Each row is a point on a tangle of strands that fork, close into loops and nearly touch. The rows are in no order.
In the rows, zero is written as 128.
Points whose rows are less than 124 apart are linked; no others are. Some points are linked to none.
vugef: [133 119 163 132 126  94  98 129 115 153 115 161 110 164 177 135 106  79
 143 112  99 126 132 140 146  96 113 133 125 102 126  72 159 110 135]
fikog: [143 111 160 139 117 123  90 148 157 159 131 195 131 182 161 113 126  64
 201  65 108 166 121 158 200 137 145 141 115  84 107  27 109  95  73]
mefo: [164 149 191 106 134 103 150 167 155 144 111 130 102 195 146 156 123 136
 127  90  49 119 157  94 113 116 166 149 186 124 142 110 134 106 128]
Vove: [155 140 103 121 121 147 156 145 171 138 137 136 122  79 114 105 139 208
  96 123 123 116 116 137 125 180 160 112 148 171 133 157  86 103 150]
Nonep: [190 160 129 139 158 138 123 136 130 138 140 113 115 123 135  98 173 214
 127 127 109  89 165  95 114 116 157 181 144 141 106 173  78 133  90]
gof: [157 141 139 116 118 114 115 130 124 149 128 153  95 132 175 123 143 183
  98 136  80  97 134 114 130 110 142 158 152 148 114 155 119 113 158]
Sugo: [ 61 107 143 141  87 120  85  98 130  97  97 120 120 124 131 192 113  62
 120 114 122 140  78 116 135 128  98  81 108 135 140  94 179 136 179]
dufa: [ 79 120 106 108 132 162  99  90 106  85 106 130 133  81 140 107 163 111
 146 180 181 114  90 160 104 148  61  97  88 172 125 167 131 119 150]
bekub: [ 86 116 166 131 109 139 129 118 108  81  86 124 119 129 120 173 112  72
  99 118 101 128 112 138 118 146 134  86 133 148 144 103 165  95 170]
Kekob: [114 144 143 142 133 135 193 133 118  94 129  57 142  87  72 177 101 145
  97 135 128 115 127 117  82 172 141  86 130 146 174 159 168 148 144]
zan: [106  88 101 158 122 136 120 115 125 121 151 124 158 143  96 104 142  99
 122 181 172 153 117 165 128 147 108 126  76 139 127 140 142 118 121]
ronu: [153 127 206 143 119  79 106 147 127 154 116 164 117 190 192 148 113  79
 168 100  77 135 143 127 147 113 138 157 124  90 137  58 154 103 108]
nikom: [119 146 158  84 121 116 111  96  88 125  78 170  91 123 199 110 126 129
 117 143  75 101 122 129 131  70 105 138 168 117 105 121 122 118 175]
tuful: [122 112 102 175 117  92 113 118 153 129 166 102 102 102 126 142 129 150
  90 178 141 123  99 123 116 167 126 121  94 156 149 146 183 143 162]
Vata: [133 121 138 116 120 143 145 154 156 129  98 159 114 125 105 140 119 121
  92  91  91 142 112 166 138 171 166  98 155 157 137  96 121  77 176]
nub: [115 153 155 122 131 141 200 132 101  97 125  64 126 100 111 176 103 161
  95 143 111  88 147 108  80 143 142  93 156 141 169 167 161 140 144]
muv: [150 157 165  84 128 113 165 155 162 148 118 117 106 170 125 160 109 147
 136  73  60 121 156  85 120 106 166 140 208 103 136 101 117 142 137]
balif: [ 99 145 133 120 110 121 139 113 138 111 118  81 114 103 123 169  98 137
 114 124 110 116 122 113 124 127 118 106 157 116 143 128 163 172 163]
nam: [ 88 124 173 124 125 152 150 102  70  75  80 109 131 127 121 175 117  82
 106 134 104 109 122 136 108 126 128  88 131 149 144 130 148  91 146]
Nis: [ 76 101 108 127 116 165 103  97 111  98 113 136 155 104 111 103 162  86
 148 183 182 143  94 167 127 147  70 105  79 148 124 142 131 122 145]
ven: [ 41  93 116 147  82 118  70 103 149 115 115 126 137 110 117 182 120  60
 129 120 148 169  66 119 135 143  80  84  85 134 146  91 179 158 186]
nepo: [162  91 127 173 159 161 124 162 122 148 143 163 168 166  86 106 164 112
 129 126 153 162 149 176 139 161 148 142  73 165 127 117 101  58  60]
mis: [118 163 110  81 132 130 105  89 129 133 112 152  89 101 175  92 108 149
 150 109 127 115 126 111 139  64 103 149 162  89 101 127  95 178 131]
Nak: [126 105  92 134 139 142 118 133 131 146 152 153 167 157  93  90 136  94
 154 122 180 175 135 156 146 121 133 139 105 111 118 113  90 117  82]
gilez: [121 125 133 120 124 106  86  99 114 140 107 160  96 140 174 115 114  99
 122 132 106 118 115 140 149  85 101 134 132 111 106 102 145 128 157]
Kimo: [144 113 174 180 135  93 116 156  98 170 152 155 153 194 165 118 149  65
 159 127 140 147 159 108 153  88 104 148  90  75 104  93 158 139  56]
lomop: [160  82  91 169 153 155 128 143 111 144 160 143 175 143  80  85 184 136
 121 155 171 148 146 169 123 164 137 155  67 169 128 160  86  71  78]
Nav: [130 151 163 108 138 143 213 143 100 114 125  88 120 122 123 172 118 187
  99 143  85  80 151 104  83 128 159 110 174 148 161 163 138 119 142]
Tonep: [115 166 131  59 141 179 163 119 113 104  86 117 139  93 109 128 112 162
 141  97 117 108 135 138 115 117 131 110 176 121 123 148  73 131 128]
bulal: [180 156 129 110 133 121  89 129 149 146 122 172  81 130 171  96 156 183
 134  96  93 105 140  92 146  88 142 188 161 130  87 144  80 135 127]
mated: [118  88  83 193 110  88 115 128 176 139 185 102 133 116  96 138 129 126
  96 175 167 155  96 120 122 185 123 126  84 147 154 138 193 158 157]
nobo: [205 165 131 132 170 133 100 133 127 132 116 149  93 132 156  72 187 186
 140 107 103 106 162  98 140  96 151 198 150 125  79 157  71 132  91]
boma: [112 130 133  89 113 152 124 133 151 113  82 155 117 123 109 133 103 108
 117  74  92 148 111 160 155 141 144  97 166 133 122  84 103  98 172]
Fimel: [132 113  93 138 115 100  73 132 154 167 161 169 116 162 144  98 122  90
 158 100 150 160 122 132 163 101 115 140 118  89 106  96 120 148  99]
Nudom: [142 136 185 111 141 124 170 150 112 136 107 133 117 172 136 156 124 131
 101 121  68 108 150 120  99 116 165 138 163 152 153 123 133  84 135]
labi: [178 150  58 105 157 156 103 155 170 126 144 163 137 143  80  66 164 147
 174  62 172 182 110 142 161 134 180 172 136 123 115 118  22 111  71]
deg: [132  66  70 187 111 114 144 143 140 135 205  88 189 144  74 103 145 118
 109 173 218 146 141 132 133 183 134 168  58 144 131 166 163 140 116]
roken: [157 101 138 197 124  63 104 144 110 171 188 116 133 177 155 154 128 115
 117 145 129 126 159  91 121  89 117 154  91  96 134 137 194 168 104]
fufig: [162 138 108 140 135 139 155 139 148 139 148 108 134  96 118 116 150 212
  95 138 137 101 139 133 108 171 157 131 121 171 145 172  95 109 126]
mur: [140 138 139 129 160 155 177 125 113 132 130 104 137 118 110 138 141 173
 106 145 131 100 145 148 101 140 149 129 126 158 143 159 100 100 109]
mebot: [ 96 136 127 146 117 132 152 131 143  97 124  70 143  59  84 185 112 132
 108 142 161 125  85 102  82 194 114  75 112 155 173 161 180 163 169]
zogi: [138 112 117 129 122 119  71 140 156 163 139 193 115 166 155  99 121  81
 172  76 133 164 120 149 179 113 127 134 122  95 100  66 110 113  94]
Gez: [ 93 171  85  43 119 172  95  90 141  81  78 141 123  76 147  89  90 120
 175  69 147 138  96 119 149  84  92 119 168  87 108 129  63 177 124]
teker: [142 130 184 150 149 101 126 146  89 161 129 171 156 184 186 103 164  61
 169 138 133 154 167 114 170  80  94 141  84  89  87  66 143 121  48]
Laru: [134  93  55 155 117 111 126 127 127 137 197  99 176 126 116  85 145 144
 140 175 208 126 147 104 139 146 113 180  87 128 113 181 142 167 107]
teme: [113 154  95  99 131 121 112  92 131 138 137 131 116 120 146 103 106 131
 161 114 140 132 128 109 134  78 102 140 148  78 113 122 106 189 115]
fifo: [114 121 100 120 123 118  94 102 140 137 138 142 114 135 133 107 108 106
 143 120 134 145 120 141 149 102 104 127 129  97 116 106 127 153 130]
Pumi: [136 114 139 142 154 135 111 126 103 156 124 173 148 161 136  92 149  88
 143 136 147 155 141 150 151  97 109 133 104 129 104  93 113  96  72]
fuf: [111 151 121 111 130 129 154 115 128 122 137  66 137 108 102 162  83 140
 137 122 123 119 145 105 108 112 122 115 156  92 147 132 139 183 126]
Tigi: [125 101 180 144 140 142 137 145 106 117 115 158 137 161 113 145  96  67
 129 112 112 143 130 173 141 152 147 108 104 154 152  61 157  53 110]
gagad: [105 164 115  54 118 167 140 130 144 100  80 111 143  89  86 136  88 134
 151  55 115 148 116 138 138 117 141  97 175  97 113 118  68 148 135]
Vot: [124 159 118  83 120 131  99  92 131 123 105 169  73  92 192  88 115 170
 130 133 110  94 111 119 138  75  97 148 161 119  98 141 109 158 157]
galo: [164 125 196 139 123 104  95 143 145 151 106 185 120 184 186 118 132  80
 185  82  78 145 140 146 180 127 145 167 126 103 113  50 113  79  83]
furud: [116 136  86 129 116  92  95 106 144 124 160  95 102  99 161 115 109 163
 137 184 151 104 119 101 121 117  86 137 118 121 130 167 171 201 151]
betub: [101 148 115  91 137 161 129 108 117  80  99 100 132  74 129 128 135 140
 129 158 162  97 108 145  94 150  84  85 125 164 137 181 118 132 152]
Gibo: [113 115 160 166 151 100 161 125  72 154 152 108 160 182 130 135 124  79
 131 160 149 132 165 100 103  68  94 135 104  81 127 119 168 160  75]
datof: [172 158  73  91 146 157 118 162 193 136 129 154 124 117  78  91 144 165
 156  58 157 174 108 141 160 148 201 153 151 131 116 113  24 113  98]
rop: [117  88  96 142 126 161 116 118 129 123 135 162 170 144  83  79 144  87
 138 162 180 172 119 190 147 151 118 120  81 146 115 120 102  90 105]
Tupok: [129 154 114 120 146 116 164 125 125 142 149  60 140 120 114 154  95 175
 137 145 137 101 157  95  98 110 132 136 149 101 148 154 134 186 102]
kodu: [109 114 162 130 109 138 156 139 123  92  94 144 102 119 115 163 124 101
  81 121  84 135 106 143 109 179 158  79 146 165 147 119 160  70 192]
pifi: [125 118 145 139 145 159 169 119 102 104 121 127 125 118 107 139 139 131
  89 150 132 109 123 179 107 161 145  98 113 168 144 146 117  63 136]
daki: [158 161 118 138 141 106 143 139 141 153 160  66 129 123 123 141 120 213
 142 137 133  92 172  68 104 112 153 162 147 114 141 161 121 178  89]
fepob: [126  75  80 182 116 108 127 137 148 134 184 114 166 148  79 115 138 105
 106 165 187 163 126 146 133 172 129 140  70 140 135 147 158 134 120]
muko: [ 77 114 114 152  92 123 108 118 166 119 119 104 138  68  93 189 117 100
 118 119 153 156  59 110 113 184 105  85 102 144 160 123 178 170 194]
lozud: [117 175 139  55 118 166 180 141 124 108  89  98 130  91 120 149 105 182
 130 101  79  98 140 110 107 124 128  92 210 127 135 153 104 144 150]
matom: [ 95 143 188  99 135 138 167 101  52  91  64 110 131 128 161 157 115 100
 115 138  80  94 145 115  93  91 120 114 168 118 142 129 136 112 142]
negun: [102 119 133 145 110 112 109 107 130 110 134 117  78  91 162 154 142 133
  93 177 127 103  92 135 116 151 116 102 108 155 134 158 175 125 190]
Neku: [149 129 184 138 162 112 117 129  76 147  99 187 142 158 185 100 156  75
 150 155 123 151 158 133 162  82  95 140  92 129  93  70 135  82  79]
gan: [149  64  72 178 132 145 135 141 111 139 181 121 199 138  83  77 178 119
 117 168 216 142 155 153 129 174 134 177  52 157 119 174 114 100  88]
med: [144 128  70  98 154 170 126 147 135 129 139 161 171 149  74  63 154 114
 182 101 198 183 114 148 151 122 156 159 118 112 103 116  35 111  70]
vuvu: [104 140 121 121  98 123 112 117 159 116 123 116  85  86 142 143 122 150
 100 141 109 113  96 121 133 149 120  98 151 142 133 138 155 154 194]
gug: [159 141  90 107 129 156 133 144 189 148 127 164 121  99  87 101 132 172
 112  80 130 155 112 158 150 173 179 129 147 158 114 122  60 101 139]
zesi: [126 132 127 110 106 124 124 123 141 131 114 155  84 114 161 125 129 154
  93 134  86 107 110 141 138 132 132 119 159 152 125 134 127 106 186]
bamon: [108 137 130  89 115 146 133 123 141 113  88 123 131 120 106 152  92 101
 132  68 104 145 127 142 149 115 136  99 167 103 121  89 102 128 152]
vapu: [137 109 113 145 141 147 148 160 155 134 128 142 154 132  40 129 108 107
 116  96 146 173 116 181 135 176 162 101  98 144 139  94 108  86 111]
Luv: [111 130 125 155 115  75 102 104 114 131 162  82  96 118 174 156 107 139
 120 194 129  97 116  89 111  93  90 130 114  98 136 155 202 197 156]
falak: [105 126 141 125 135 167 155 109 107  79 107 116 119  84 125 140 152 127
 103 160 147 105 103 175  95 171 117  77 112 174 142 163 125  79 157]
rer: [148 115 142 185 128  64 103 114  84 149 168 113 114 155 177 160 122 124
 104 185 119 109 139  94 112  80 113 144  94 108 130 153 206 155 136]
bur: [118 152 180  85 140 145 187 123  79 113  82 118 123 136 143 161 124 145
 112 132  65  91 146 117  91 103 140 122 190 128 147 140 123 105 149]
mon: [127 110  51 143 118  94 119 125 147 130 184  81 147 114 130 106 118 165
 144 194 186 111 136  91 124 148 101 155 106 132 127 180 172 188 126]
Kifiz: [114 163 140  69 103 138 167 140 137 124  98 102 117 110 124 163  94 166
 131  84  58 116 146  93 123 109 139 112 212 104 137 120 120 163 162]
Ton: [172  97 157 208 135  67  93 172 108 171 192 132 142 188 160 134 156  94
 148 127 137 133 177  89 139  97 111 169  78  69 117 131 185 179  77]
zaz: [181 156 138 143 144 124 143 145 131 144 151  81 121 117 128 129 149 224
 121 138 110  73 168  76 102 123 163 162 151 138 128 175 111 147  96]

How many points has the smallest loop of links through each point below? Write - if it is on no loop.
fifo: 6
rop: 15
mefo: 15
bur: 11
Tupok: 11
Fimel: 8

Name the points in between on the shortest way along the links from the first point to the second, in order.
teme, fikog: fifo > Fimel > zogi
ronu, teme: vugef > gilez > fifo
bur, lozud: Nudom > mefo > muv > Kifiz
vuvu, Nak: negun > tuful > mated > fepob > zan > rop
Nudom, muko: bur > Nav > nub > Kekob > mebot
